Each row is a point on a tangle of strands that fork, close into loops and nearly touch. The rows are in no order.
Points whose rows are less than 137 apart are linked; no others are. Some points are linked to none.
meraf: [-36 -75  -8  21 -61  41 -44  -3 -74  -2 -22 -30  29 -35 -51 -22  45 -44
  18 -15  42  -6  28 -17   1 -69  12  -5   2  -6   3  11  22  42   6  -2
   1  -7 -10  -9 -70 -99  -1  -7  10  59 -44  -7  22]
Gapa: [  7  55   2  10  20  -3  32  -1  22  33   4  39   9  66  36  18 -33  10
   5  22  -7  20 -30 -19   9  54  -3  25  15  50  20  27 -17  16 -12  48
   4  22  29  27  -9  83   9  -7  -2   1  25   4   2]
Vofu: [ -17  -27  -54  -45   -2    2  -17    9  -32 -106   34   18  -16  -23
   53    5   -8   54   -9  -37  -48  -30   24  -29  -11  -29  -34   17
   -8  -12   19   26   13   29   41  -39   26  -56   -7  -58    7   20
  -13    2   32  -31  -25    1   -1]
tavig: [ 13  17  23 -23 -12 -12   8   5  49 -22 -11  31  -7 -17  32   1   2  36
 -20  -6  -4 -12  18  16  -5 -37  16  12  35 -19 -17 -24 -20 -28  20 -34
  -8  -5 -31 -29  30   0   0   7   2 -28   4   0  -1]
pul: [-18 -39 -12 -45  -6   7 -59  -2 -42 -73  15 -13   2 -49   9 -14  12  20
   1 -30  -4 -30  47 -10 -21 -54 -25  -1  14 -50 -14  21   2  16   7 -67
  13 -21 -35 -41   8 -44  -9  11  36 -18 -37  27  28]
rerab: [ 35  60  54  17   0 -43  34 -10 101  12 -52  -9  12   1  10   6 -18  24
 -33   4  12   8  -9  44  10  -5  31   4  21 -20  -2 -37 -34 -49   7  25
 -35  12   5  13  39  17  17 -13 -16 -24   6 -14  -1]
beput: [ 16   8  11 -14   7 -21   8  -3  61 -27  -3 -21 -18 -27  23  18  17  60
 -33  19 -30 -13  -7  11  -1 -27  -5 -10  63 -45 -25 -46 -42 -31  34 -38
 -10 -21 -45 -28  52   3 -22  17   0 -34  13  -8  -5]
Puv: [-13 -80 -41 -11  -8  15 -27  21 -43 -22  16  -5  -1 -22 -48  -3  35   6
   5  -3  13   7  -8 -17   0 -47  11 -28  -9 -20 -25   9  28  27   9 -31
  20 -11 -19 -23 -22 -62  -7  19   5  49 -18  15   8]
dalur: [ 23  34  43   0 -44 -30 -15 -11  54  11 -52  20 -32 -52  43 -29  11 -11
 -16 -34  51 -59  50  38  -5 -15  -5  43  -9  46  -5 -39 -27 -22  13 -16
  29  -7   6 -11  58 -22   5 -10 -18 -62  -1 -26 -16]
ralub: [ 43  50  39   1 -30 -14  16  -1  43 -14 -18  79  -8 -24  82   9   3  21
 -24   4   7 -48  41   0   9 -25 -10  67  37  31  14 -33  -2  19  54  18
  22 -28  -8 -31  22  58  -8 -26  -9 -70 -19 -29 -12]
taz: [-10  -7  29 -15 -34 -12 -24 -20   9 -11 -15 -32   3 -54  -3 -33  20 -12
   2 -45  32 -23  41  35 -17 -47  13  -5   0 -34  -4   6 -14 -29  -9 -50
 -16   0 -32  -5  29 -79   2   9  22 -13 -19  15  26]
taduz: [  3 -14 -43 -39  33  -9  27   6  22 -37  32   5 -20   6  -6  28  10  53
  -5   1 -65  14 -35  -1  13   1   7 -43  10 -26 -27  -6  -4  11  23  -5
  15 -13 -24 -23  18  44  -2  43   3   5  26   9 -14]
Fodiz: [-15 -57 -33 -15  41  47 -14  35 -76  26  61  -6  -9  10 -11  -2  -4 -27
  53  17 -33 -21   5 -12 -22  48 -41   3   9  -4  -7   9  28  15 -14 -12
  38  19 -42  -7  -6  35  11   5  -1  -3  -6  -5 -23]
fisa: [-30 -18  17 -30 -38  15 -59 -22 -44 -13 -16 -32   1 -59   2 -47  -4 -38
  23 -40  42 -55  65  26 -28 -43 -14   8  -1 -33 -11  22 -12   0 -26 -48
  -1   6 -37 -18   8 -75  11 -13  34 -44 -34   3  35]
Pobo: [ -4 -19   4  -8  52   3  16  17  17  16  46 -11  16  31  -7  18  -3  19
 -12  32 -41  15 -10  29  -2  18   3 -26  12 -48 -34  13  -9 -44 -24   4
 -22  36 -41   9   8  62  32  -8  -8 -19 -14  12  13]
ven: [-14 -55 -39 -40  51  18   1  34 -27 -13  43  16 -24 -15  31  10  15  16
  10  -1 -52 -26   1   5 -12  10 -52 -22  27 -18 -25  10  -4  -1  10 -30
  36  -3 -47 -29  29  50  10  21   0 -42 -17  -1 -20]
sorug: [ -9  -8  -8 -35 -26 -13 -19  10  -3   4 -35  -4 -21 -28  -1 -17  20 -10
  11  -9  51 -14 -13  -5 -32 -25 -22   1   7  10 -34 -25   2 -14  -6 -57
  18 -14 -15 -14  26 -75 -20  26   2   8  28 -15   4]
botag: [  7  -9 -46 -30  23   8 -13  45 -41  62   5   5  -3  35 -26 -13  -4 -18
  39  20  17   8 -27  -6 -32  60 -34  16   0  23 -37 -17  14 -14 -38 -11
  22   0  -8  16   2  -5   4  16 -20  34  33 -21 -12]
Gug: [-36 -25   8   6 -21  60 -55  -3 -83  35   1 -38   8 -24 -25 -45  -9 -66
  58 -30  50 -45  39  13 -28  -1 -29  35   9   0   9   2  19   6 -35 -18
  15  20 -27   2 -25 -62   8 -23  17 -16 -19 -21  23]
bav: [ 57  59  46  25   6 -31  47 -35  88   0 -83 -32   5   9   2  30 -34  67
 -67  30  -4  34 -55  12  18  10   9 -25  48 -19 -13 -54 -55 -52  12  58
 -60   8  24  31  38   0 -20  10 -43   8  42 -22 -12]
zizuk: [ 23  36  54  34   5 -38  30 -15  37  41 -30 -62  34   3 -31  -2 -24   0
 -38  20   6  67 -36  26   0  16  37 -53 -25 -50 -14 -23  -1 -64 -41  11
 -67  13  36  55  16 -48   8 -21 -25  37  10   0   6]
gofig: [-32 -33 -15  58 -21  42 -28  -3 -62  35 -12   3  21  18 -39  -8  17 -47
  38   3  10   5 -18 -47 -15  16  12  21 -20  34  33  10  55  56   7  -6
  10  -5  28  11 -45 -30 -31   7  -8  73  30  -9   7]
Dif: [-16  -5  30   1  -3  -9  -4   3  13  15  13 -43  -2 -32 -27 -27   3 -25
  -3 -16  19  -3  23  56 -18 -14  24 -17 -11 -31 -23 -16 -14 -52 -27 -33
 -37   9 -21   7  22 -57  21 -13  -1 -10 -19  10  14]
vaped: [ -5 -66 -52 -35  15  -5 -13  13 -20 -37  30 -16 -12 -32 -47   6  41  27
  -2  10 -20  -1 -14  -7   6 -40  -3 -49  -1 -32 -38   4  18   5  17 -37
  15 -14 -27 -18   5 -34 -14  35   5  26  -2  20   3]
zir: [  7 -54 -61 -18  39 -21  12 -15  -4 -29  65 -14  -7  26 -51  33   5  12
 -10  28 -40  43 -33 -21  55  18  33 -78 -39 -18 -12  33  12  12   8  63
  20   3   8   9 -34  46   7  28   0  35 -15  35  -7]
renu: [-28 -79 -76   8  20  49 -31  -4 -92  -9  34 -22 -25 -15 -27  -5   2 -22
  56   1 -25 -17  -1 -39   0  24 -22   8 -10  13  11  19  49  72  15 -12
  31 -30   4 -29 -14   1 -22  23  -2  22   0  -8  -7]
rupop: [ 35  86  62  21  -4 -37  42 -15  69  46 -58  30  24  40  17  -2 -36 -10
 -41  -2  26  34 -20  22   7  15  18  23 -22  35  19   3 -23 -24 -30  55
 -26  22  52  34 -13  17  25 -21 -29  11  21  13  -6]
vefav: [ 24  50  51   4   0 -29  21   1  79  31 -38 -19 -11 -22   0  -8  -9   4
 -36 -17  26  -3   6  58 -12  10   9   4 -10  -3  -8 -42 -21 -53 -14  -4
 -14   7   6   0  53  -9   5  -9 -12 -43  13 -17  -6]
sodu: [ -3  32  25  24 -48   8 -31 -10  -8  -5 -54  36 -19 -26  54 -47   1 -13
  33 -39  55 -43  41  -7 -24 -23 -18  59   0  38   8  -9   2   7   6 -31
  39 -15   9 -18  17 -30 -17  13  -2 -23  27 -28  -3]
Ged: [ 15  28  -9  -4  29 -16  23  12  24  11  -8   7  14  56 -19  21  -5  12
 -15  18 -14  36 -52   2   7  19  20 -26  -6 -11 -36   3  -7 -26 -26  21
 -30  16  11  37  -4  17   3   6  -4  43  26  26   0]
pesug: [  2  32  -7  24  19  12  30   0  -4  -4  11  58 -27   4  80   9 -20  22
  30   6 -24 -12   4 -24   5  31 -15  47  33  54  51   9   4  61  39  24
  26 -17   5 -25   2  94  -1 -17   5 -53  -4 -18 -19]
fik: [-36 -57 -61   0  -6  50 -39   2 -85 -44  12  -9 -12 -32   9 -17  19  -6
  51 -18  -6 -35  19 -41 -11 -12 -49  24   6  -4   2  26  50  59   8 -45
  26 -32 -15 -39 -10 -38 -21  24  15   9   1   1  10]
gavir: [ 22  35  30 -21  24   4  14  38  34  20 -17  34  -3 -14  55   9   3 -14
  -4  21  -8 -33  23  34 -20  18 -41  22  54  15 -26  -7 -26 -20  -6  11
  22  10 -20 -18  45  65  24 -27  -5 -91 -11 -30 -31]
gupez: [ -4 -14  13  22 -19   9  10  -5 -16 -17  -5  19  39   9 -25  -1  31 -22
  -6   0  -4  26 -12  -7   8 -48  55 -20 -29 -25  16  12  37  12   2   5
 -14  13  -2   6 -45 -33  -7   2   8  64 -10  32  -7]
Muza: [ 18  24  32  14  26 -31  15  26  45  52  -5 -51   1   5 -19  -5 -22   9
 -17   6  -1  24 -15  56 -12  47   6  -8  -4 -31 -30 -33 -25 -75 -61  20
 -69  19  23  20  39   9  24 -24 -25 -30   1 -19   8]
bagaf: [-37 -31 -11  41 -23  51 -38   2 -64  11  -2 -14   7   1 -21 -24  21 -33
  55 -10   9 -17  -4 -28  -7  -4  -8  30  11  24  18   0  55  43   1 -21
  17   3   6 -10 -31 -35 -30  13  11  45  16 -13  12]
disem: [ 12  23 -10 -21  30 -16  56  -6  72 -31  23  -3  -3  28  27  47 -20  62
 -27  14 -54  31 -29  13  38  14  20 -44  35 -30  -8   5 -33   6  29  41
 -25  17  -8   7   3  88  11  -1  14 -36   2  29  16]
Gapul: [  8   6  39  17  -3 -16   9  -8  24  27  -1 -57  16 -20 -44 -21  -3 -19
 -22  -2  14  27  -8  38  -5   2  36 -44 -22 -49 -16 -19   0 -58 -28 -17
 -49  16  -5  32  24 -59  21 -22  -9  18 -11   5  14]
Babag: [ -15  -47  -36  -32   -2   18  -42   10  -50 -100   42   -9    5  -35
   24    3   11   46    2  -36  -34  -35   39  -19   -7  -51  -26   11
   -8  -45    5   40   21   29   21  -49   15  -25  -22  -49   -9  -13
    1   -8   35  -18  -49   17   20]
suguv: [ -5 -55  -2 -25  39   7 -15   8 -12  -6  36 -39   4 -29 -15  -2  22  33
 -12  20 -30  -6  10  25 -11 -18 -13 -36  35 -60 -42  -3 -10 -41  -8 -53
 -11   6 -63 -14  33  -3   6   7   9 -28 -12  21  21]
Robif: [ 13 -16 -36  -8  33 -10  -5  16 -52  47  32  12  19  80 -53  37 -14 -12
  11  44   6  40 -46 -26  13  65 -16 -13 -24  18 -12   7  11  -3 -43  41
 -24  13  37  46 -41  18  -4   6  -6  65  14   0   4]
Sonum: [-16 -18 -39  32  22   7   0 -44 -61  24  62 -22  11  64 -55  44 -14 -34
  26  50 -26  47 -32 -48  57  38  33 -25 -46  40  64  45  19  46   6  68
   4  20  48  32 -62  45 -17 -14  -2  42  -5  33  12]
bim: [  2  40  48  21 -19 -14  -2   8  29  51 -19 -11  -2  13 -14 -38  -8 -54
   0 -36  39   9  18  44 -26  28  17  15 -72  23  17 -15  -5 -41 -50  10
 -14  25  41  34  -4 -42  27 -33 -20  -3   0 -19   9]
Keri: [ 27  44  27   2 -10 -35  38 -16  58   3 -57 -18  11   7 -17  17 -14  28
 -60  16   7  43 -47   1   0 -14  32 -45  11 -29 -23 -36 -11 -50  19   5
 -33   6  21  34  32 -47 -25  18 -28  48  51   7 -26]
fip: [-21 -86 -57 -38  34  12   1  15 -51 -37  61  -5 -29 -20  -6   0  15  18
   7 -12 -59 -13  -2 -11   4   2 -39 -24 -11 -26 -25  22  10  22   9 -14
  36 -17 -33 -45   4  48   4  27   4 -16 -20  17 -11]
Tenop: [-19   1  -6 -13 -12  12 -20  11 -15  -5 -32  18 -17 -25  32 -26  10  -9
  33 -19  28 -31  18  -2 -26 -11 -41  25  16  17 -25 -10   7   5  -1 -49
  34 -11 -19 -24  24 -32 -17  24   0 -15  21 -16  -8]
bugod: [   7   20  -13  -21  -16  -16   14   -8   36 -103   26   49   -9   -4
   50   20  -18   56  -32  -28  -44   -1   14  -29    9  -46   15    4
  -12  -13   45    1   -1   22   57  -21    1  -38    0  -45  -18   33
  -10  -19   31    3  -33    5  -12]
refu: [ 41  52  34   3  39 -24  37  -4  95  15 -60 -17  27  43   7  24 -41  64
 -44  34  -7  35 -48  26  19  27  10 -26  50 -11 -22 -27 -46 -42 -21  68
 -75  10  30  30  13  45   9 -12 -22 -12  25  11   0]
Supap: [ 26  38  30   1  10  14  18  20  26  16 -11  53   2 -13  75  -8  -9 -11
   1   3   1 -32  25   9  -1   4 -29  60  54  25   7   7  -9   4  19  10
  20   0 -10 -17  25  69  22 -26   9 -69 -20 -23 -22]
vutuz: [ 18  71  25  34 -15 -10  33 -17  21  17 -51  59   6  52  36  11 -12  -4
  -7  12  27   9 -25 -23  -2  13  11  33  -5  72  33   2  16  30  12  26
  15   3  42  22 -10  19 -18  21 -20  29  53  -5 -17]
Gim: [ 12  -9 -17 -28  -9 -29   9  -7  31 -25 -24   0  -8  -8  -5  12  27  40
 -25  12  -5  13 -37 -15  -5 -30   4 -29  31 -16 -39 -30  -1 -10  30 -44
   7 -11 -15 -17  22 -37 -30  45  -2  29  43  -3  -9]
Lani: [-11 -33  18 -16  24   1 -20  12 -11  27  31 -62   0 -12 -32 -10   1  -2
  -2  10  12  -6  16  36 -20 -15  -5 -39  31 -52 -42 -12 -11 -51 -26 -49
 -25  11 -55  -3  33 -36  25  -1   4 -25 -19   8  28]
Redaz: [ -3  22 -16   1  -4  22  14   2  -4 -41  14  54 -16  -8  77  -2 -14  23
  11 -15 -27 -26  10 -27  -4 -13 -14  55  20  37  50  21  13  50  36  -5
  22 -23   4 -47   3  62   0   1  21 -38   4 -18 -11]
tik: [  2 -49  -5  17 -11  12 -16  30 -59  56  14 -10  23  11 -85 -13  15 -48
   6  35  42  17  -8  -3   1   2  18 -22 -34   6 -11 -14  26  -9 -30  13
 -11  19   7   9 -65 -69  18  -9 -16  65 -16  -9   4]
bek: [  3 -35 -41  -3  20 -13  17   4 -19 -13  46   7   8  32 -53  31  18   3
  -4  28 -19  27 -25 -26  35  -3  36 -51 -28  -3 -15  20  23  10   4  26
   1  10   1   9 -35  26   3  12   6  55  -9  27  -5]
Busik: [ 41  59  27  -4  23 -15  36  21  69  30 -38  24   2  32  32  14 -24  15
 -30  32  14   3  -6  25  16  35 -10  30  38  30 -20 -22 -47 -13  -7  55
 -18  21  17   2  22  80  40 -18 -21 -52   4  -5 -12]
zugi: [-26 -15 -40  -1 -14   7  19 -23 -12 -60  24  31 -15  11 -11  18  17   4
   6 -17 -35  19 -22 -44  27 -23  27 -17 -41   8  38  24  23  63  31   8
  23 -40  33 -24 -23  13 -15  15  13  31  12  13 -14]
vub: [  9 -11 -28 -53   3 -31   0  -3  33 -62  -1   1 -22 -32   6  18  24  72
 -20   4 -32   3 -13 -21 -12 -37  -1 -26  38 -47 -23 -32 -17  -7  43 -56
  13 -30 -19 -46  34 -17 -29  35   6   8  13  -3  -9]
fezok: [-12  15 -45  -3  23 -19  20 -41 -39  17  49  -8 -14  81 -24  40 -29  -4
  26  34 -26  50 -51 -42  51  72   2 -34 -27  56  40  52 -12  42  -6  78
   9  14  47  56 -31  57 -24   7   6  31  20  27   4]
rupe: [-16 -14  16  36 -25  25 -21   2 -34  48  -6 -11  30  23 -50 -31   0 -64
  22 -11  44  15  11  -1 -12  -1  22  14 -37  13  16  -9  23  -8 -23  11
 -12  25   9  28 -51 -59  20 -15  -9  60   6  -4  11]
runi: [-22  25  33  57 -51  18  -7 -21  -5 -16 -50  48  11  -2  58 -33   3  -8
  32 -29  10 -27  42 -30  -9 -21   3  69 -12  46  49   4  23  39  22 -29
  18 -21  17  -5 -14  -6 -36   2   1   5  33 -25   2]
lobi: [ -4  21  38  29   5 -16   9  -6  52  45  -2 -97 -22 -53 -16 -13   2   7
 -26   1   6  25  -7  62 -13  29  -1 -25  -6 -43 -25 -49 -42 -86 -36 -31
 -49   5   3  29  66 -67   4 -10 -19 -49  -5 -19  11]
belun: [  -3   -7  -33  -37  -18  -16  -11    1   16 -116   21   33  -12  -28
   45   11  -18   71  -21  -37  -45  -16   24  -29  -11  -42   -6    8
    8  -34   32    1    4   17   56  -52   10  -49  -15  -57    4    1
  -13   -7   25   -3  -33    1   -3]
lem: [ -6  18 -19   0  43  14  33   6   5  38  28  31 -12  47  36  27 -22  -6
  23  14 -27  13 -23  -9  11  53 -10  17  14  36  16  14 -12  26  -5  39
  24  20   0  19  -9  97  12   0   8 -25   9   8  -8]
zemi: [-21  -1 -14   6  -5  36   7  13 -21 -46  26  31   1  -3  46   0  -3  17
  18 -21 -35 -29   5 -18 -10 -12  -1  34   2  -1  34  25  26  47  24 -27
  13  -7  -2 -37 -11  27   4  -5  21 -13 -14  15   9]
dof: [  3   0   6 -11  43 -10  25   9  48 -25  32  -8   6   5  17  37  -4  50
 -26  17 -56   2 -20  21  16  -5  23 -37  44 -66 -14   5 -21 -21   8   0
 -34  14 -33  -1  26  76  15  -9   8 -35 -12  27  10]
Tum: [-16 -30 -22 -23  42  20   6  27 -33  10  46  20 -21   9  33   6 -13   3
  37   5 -59 -19   0  -1 -19  45 -58  -1  19  12 -10  23  -1  15  -1 -10
  34   9 -32 -12  28  71   4   8   5 -44  -2  -7 -21]
mipu: [ 31  40  45  12   8 -32 -10  15  73  34 -37 -32 -28 -45   7  -9   1  -5
 -27   3  15 -23  12  59  -3  33 -25   7  23   0 -26 -40 -41 -59  -8  11
 -27   9   9   1  82   2  29 -27 -18 -88 -16 -22 -10]
bigel: [ -4  45   3  36   8  21  30 -19   8  31 -20  39   6  50  39  11 -20  -5
  25  18  10   9 -21 -35   0  36  10  47   9  70  49   9  21  45   5  20
  13   5  39  20 -15  55 -21  14  -8  12  42   0 -10]
Piva: [-21 -70 -64  14  20  28 -16   8 -81  30  39 -10  -6  18 -53   9   6 -30
  50  29  -1  -6 -29 -37  10  28  -3  -2 -23  27  25   9  44  60   2  10
  28 -18   9  -5 -38   8  -8  35  -9  45  -1 -13 -16]
lovu: [-27  15  24   1 -46  15 -33  -7  -8  22 -36 -30 -22 -29  -8 -56   2 -50
  21 -54  64 -34  28  38 -28  -5 -10  20 -35  33   7 -14  -7 -11 -27 -23
  20   2  12  18   5 -70   6 -18   7 -13  10 -33  18]
fufas: [  6  26  19  -1   5   8  15   4  23 -37  15  45   3   2  34   8   7  15
 -13 -25  -9 -15  12   4 -12 -21  10  20   4 -19  10  11  -4   5  15 -21
   2  -2 -10 -28   8  30   4   0  14 -12 -10  18   7]
Bop: [-28 -31 -31   0 -45  42 -60 -12 -63 -54 -31  -1   8 -36  25 -30  15   6
  28 -44  17 -41  25 -30 -26 -57 -33  36   8 -10  18  17  36  54  21 -52
  23 -38  -6 -28 -18 -70 -25  19  30   5  -6  -9  25]
buro: [-22 -33 -10  -7  -5  40 -52  28 -88  65  16 -35  -2  -8 -40 -34  -3 -55
  51   4  43 -35  19  12 -37  25 -39  27   9   4 -14   2  14 -15 -35 -30
  13  23 -35   5 -28 -49  25 -13   9  -2 -15 -32  12]
lorig: [ 12  21 -22 -34  31 -23  52  -5  61 -44   4  20 -34  28  40  53 -35  41
 -26  14 -57  15 -24  -7  44  41   5 -35  39  20  -5   9 -57  28  33  78
  -3   5 -17  -1  -7 111   9   1  19 -52  11  -2 -10]
Pevu: [ -3  34 -16   0 -18  -4  39  -3  31 -74  34  64 -19  -9  76  19 -31  50
 -23  -9 -50  -1  23 -22  16 -13  10  33   3  23  60  13  -5  50  64  15
  14 -37   6 -39 -19  72 -11 -17  28 -39 -14   0   5]
Nemus: [-17 -54 -24 -18  22  34 -41  33 -87  47  33 -15   3  -1 -26 -18  -4 -31
  48  10  15 -30  11  -7 -30  35 -65  17  16   8 -25   4  31   1 -33 -31
  15  28 -55  -8 -22 -15   8   0   2   6  -2 -18   4]
bis: [ 24  67  53  29 -25 -23  19  -1  60  43 -49  13  -3  14  -2 -40 -11 -33
 -32 -35  40  19   6  44 -15  25  18  35 -63  40  18 -15 -17 -27 -33  29
 -12  19  63  36   5 -17  19 -21 -27   5  20  -7  -3]
lop: [ 34  53  39  26  16 -37  22   5  61  46 -34 -43  22   9 -20  -1 -17  13
 -29   7  11  46 -31  42  -2  34   7 -21 -18 -33 -19 -30 -22 -68 -53  33
 -73  10  39  29  28  -9  15 -28 -26  15  19  -1  14]
bon: [-25   2  19  42 -61  41 -51 -22 -31 -52 -39  11  16 -21  55 -38  11  -1
  35 -57   3 -35  54 -24 -11 -55 -16  62  -4   6  46  21  37  42  18 -46
   4 -33   7 -15 -23 -36 -36  -1  10  12   7 -18  28]
Nad: [-36   3 -27  15   0  -3  21 -49 -25 -28  46  -5   8  47 -20  40   8 -20
   2  19 -32  52 -37 -53  60  -4  48 -29 -45  23  50  58   8  50  18  63
  16   1  54  26 -53  27 -18  -5  13  38   0  56  -4]
desu: [  1 -76 -56 -27  55 -20   7 -29 -39 -30  90 -21 -30  16 -43  30 -10  -7
   4  18 -51  31 -11 -15  55  39  19 -85 -46 -18  -8  49 -12  -3  11  80
  33 -22  -3   1 -24  84  13  33 -13  -3  -3  13  -1]
raz: [-13 -55 -52  35  16  27 -23  16 -79  49  36  -9  20  32 -74  38  15 -39
  22  47  10  29 -16 -67  16  46  16  -8 -22  47  27  11  49  47   1  33
  15  18  34  14 -66  -2 -21   8  -6  73 -25  -9  -4]
nudo: [ -30  -29   12    9  -69   27  -49  -32  -42  -25  -32  -26   24  -47
  -28  -38   25  -40   20  -50   44  -31   50   -5   -9  -75   -2   -3
  -14  -20    2   10    9   21    0  -19   -6  -13  -13    0  -46 -104
  -10  -13   19   32  -31    0   35]
pevob: [-11 -77 -63 -21  45  13   8  -6 -61 -25  86  -6 -29  -2 -12  15 -10 -13
  21   7 -60  13 -10 -23  28  37  -5 -31 -33  -3  -3  38   4  23  18  31
  25 -25  -8 -26 -10  64   6  35   7  -4   0   9 -16]
Zipu: [ 46  52  41  32  -4 -35  46 -22  84  19 -69 -52  10   0  -7  19 -26  47
 -52   4 -14  46 -48  26   5  -6  26 -33  19 -41  -1 -45 -28 -71   8  13
 -45   3  30  31  44 -44 -20  12 -36  18  44 -15 -17]
mafom: [-15 -62 -20  18 -28  30 -36  14 -64 -20   1  -5  28 -21 -58  -1  41 -20
  15  -1  23   1  10 -26  12 -57  15 -16 -24 -12   0  13  37  41  13  -8
  17  -9   4 -12 -49 -76 -10  11  15  64 -32  10   2]
lenef: [  4  -9  38  33 -41   5   6 -11  -5   6 -25  -4  47   5 -42 -19  23 -69
  -9 -12  28  36   4 -18  -3 -42  45  -9 -52 -16  19  21  21  -8  -8   1
  -8  30   7  38 -49 -69   4 -16 -10  66  -6  21 -11]
Narep: [-38 -26 -28  67  -5  37  -9 -16 -62  43  18  10  21  32 -55  21  12 -51
  24  35   6  28 -24 -65  13  38  30  15 -13  35  52  13  49  59  13  27
  -1  16  41  29 -61   4 -26  -7  -3  65   6  13  -5]
Feke: [ 23  67  44  11 -26 -15  42 -19  52 -13 -49  69  10  20  44   8  -9  15
 -16  -2  13  -5   2 -13  -1 -20  26  41  -1  51  24 -20  -6  17  18  30
  20  -7  18  -5  -7   9 -11   7 -18  14  35 -14 -14]
ruki: [ -6 -88 -34 -34  38   1 -32  25 -35 -11  52 -43  -9 -34 -57  -4  32  28
  -7  32 -11 -12   5   9   5 -40 -22 -54  27 -41 -55  -2  10 -14  -5 -46
  -3  -3 -56 -23  11 -28   5  33   9  -3 -33  25  11]
dilu: [   4   47   30  -10  -20  -17  -29    6   41   28  -48   -4  -41  -68
   28  -31    9  -31   -2  -23   58  -55   51   44  -18   13  -42   27
   10   50  -22  -27  -28  -35  -14  -15   17    1    3   -2   64  -13
    9  -16   -8 -102  -31  -32  -16]
tiv: [-21   5   9  18 -17  -7  33 -23  -6 -25  14  27  27  34 -14  27  26 -30
 -20   2 -13  38 -20 -45  24 -29  61 -27 -42  -3  39  40  21  36  11  28
   0  12  30  37 -58  -2 -22 -17  -1  58  -8  54  -9]
Kelop: [-28   6  24 -29 -42  20 -61 -18 -25 -11 -32 -26 -13 -63  31 -39  -3 -48
  23 -57  56 -65  83  31 -28 -17 -36  25  -5   6   3  33 -27   0 -21 -37
  14   0 -18  -3  36 -45  -1 -16  32 -79 -30  -9  19]
mun: [  3 -58 -20  -2  12   1 -14  20 -32  29  29 -18  17  15 -73  15  20 -11
  -9  45  15  27 -16   2   8   1  23 -42 -21  -9 -24  -5  29  -1 -26  17
  -1  16   1  19 -39 -34  13  10  -2  64 -21  11  -3]
Pibid: [ -5 -20  21  -9 -46  -7 -38 -32 -10 -41 -10 -30  24 -54 -16 -27   9  -4
   1 -40  24 -16  57   0 -13 -87  27  -9 -11 -50   2  13  -2  -7  15 -63
 -12 -22 -24 -13  -8 -98 -12 -22  28  22 -30  23  28]
mel: [ 48  57  63  17 -55 -26  17 -14  51 -20 -39  70  -3 -10  77 -12  -1  17
 -26  -7  27 -21  52  -3   8 -31  10  69   7  45  26 -31 -12  21  43   3
  27 -20   1 -25  14  27  -7 -12 -11 -23   3 -30 -18]
budin: [  -9   28   29  -17  -19   -6  -47   -5    2    8  -39   -4  -27  -67
   44  -37   -2  -39   20  -31   50  -73   83   33  -22  -11  -43   30
   13   25  -12   14  -25  -25  -16  -28   25    0  -18  -16   66  -20
    3  -14   22 -103  -35  -16  -13]
sadut: [-26  12  24   7 -39   0 -29  -1  -7  47 -12 -29 -16 -15 -38 -54   7 -55
  19 -44  56 -17  14  46 -30  11   0  13 -53   5   7 -15  -2 -30 -54 -22
 -13  21   8  30  -5 -82  17 -22   0   7 -13 -15  11]
tez: [ 28  54   3 -25   2 -22  56   1  61 -31 -21  58 -13  26  54  29 -25  48
 -30  21 -28  -7 -22   5  27  10  -4   9  45  30  -6 -21 -31  21  35  57
   7   4 -10 -10   0  83   4  -3   9 -38   6  -4 -20]
Ripet: [ 42  56  55   2  10 -19  15  28  70  44 -40  19  -1  -9  29 -12  -8 -13
 -29  11  22 -20  25  45   1  19 -18  31  43  17 -17 -23 -37 -35  -9  30
  -3   7  12  12  54  52  43 -38 -22 -84 -16 -24 -20]
vif: [ -1  -6 -45  -6  38 -24  15 -15 -26  26  42  -1   9  77 -33  48 -11   3
   4  44 -22  48 -46 -27  46  61   0 -40 -33  32  -3  33  -8   4 -25  70
  -8  21  38  51 -40  53  -9   6  -5  59   6  27  -1]
Dosup: [ 18  72  44  18  10 -20  29 -13  19  50  -9  22  43  82   3   0 -25  -8
 -12  13  25  50 -27   6   3  27  17  21 -29  23  26  17 -18 -21 -39  47
 -23  30  46  47 -36  18  10 -21 -19  28  31  29  10]
Kada: [  5 -32 -63 -10  22   7 -14  28 -63  58  31   4   1  54 -47  13  -2 -22
  33  35  -3  20 -38 -28  -6  65 -23   1 -24  21 -19 -16  20  -6 -33   6
  -4   6   4  26 -28   9  -5  12 -10  66  20 -18  -7]
padig: [ 36  60  27   3  18 -23  33  15  74  28 -32   5  13  36  23  17 -26  25
 -33  16   4  22 -27  36   9  24   9   1  36  -7 -21 -18 -44 -36 -20  39
 -29   7  10  22  16  49  31 -14 -20 -15  20   3   0]
tunir: [  9  20  47   1  32  -2  21  12  50  30  19 -31  16   4  -4   3  -2   3
 -20  16 -11   5  -1  46   4  24   8  -6  21 -59 -28  -8 -21 -62 -27  -1
 -42  19 -27  17  36  28  37 -19  -5 -37 -12   2  11]
Lub: [ 13  21   6 -20 -21 -32  17   0  34  -2 -44  -9  -6 -23 -10   8  24  31
 -49  13  15  24 -39  -1 -15 -36  20 -32  12 -28 -33 -30  -9 -33  15 -39
  -7   2   7  11  24 -69 -28  23 -23  44  49   3 -19]

A tip is a point with one link. Name the tips that can be reached along the links from each point below, in the order of the rows.
budin => dalur, tez
vub => pul, pesug, lem
vif => botag, Gug
Piva => sorug, bagaf
bis => lovu, Dosup

How many points has the smallest loop of links through each point below? Write - if it is on no loop.
ruki => 11
vefav => 6
rupop => -
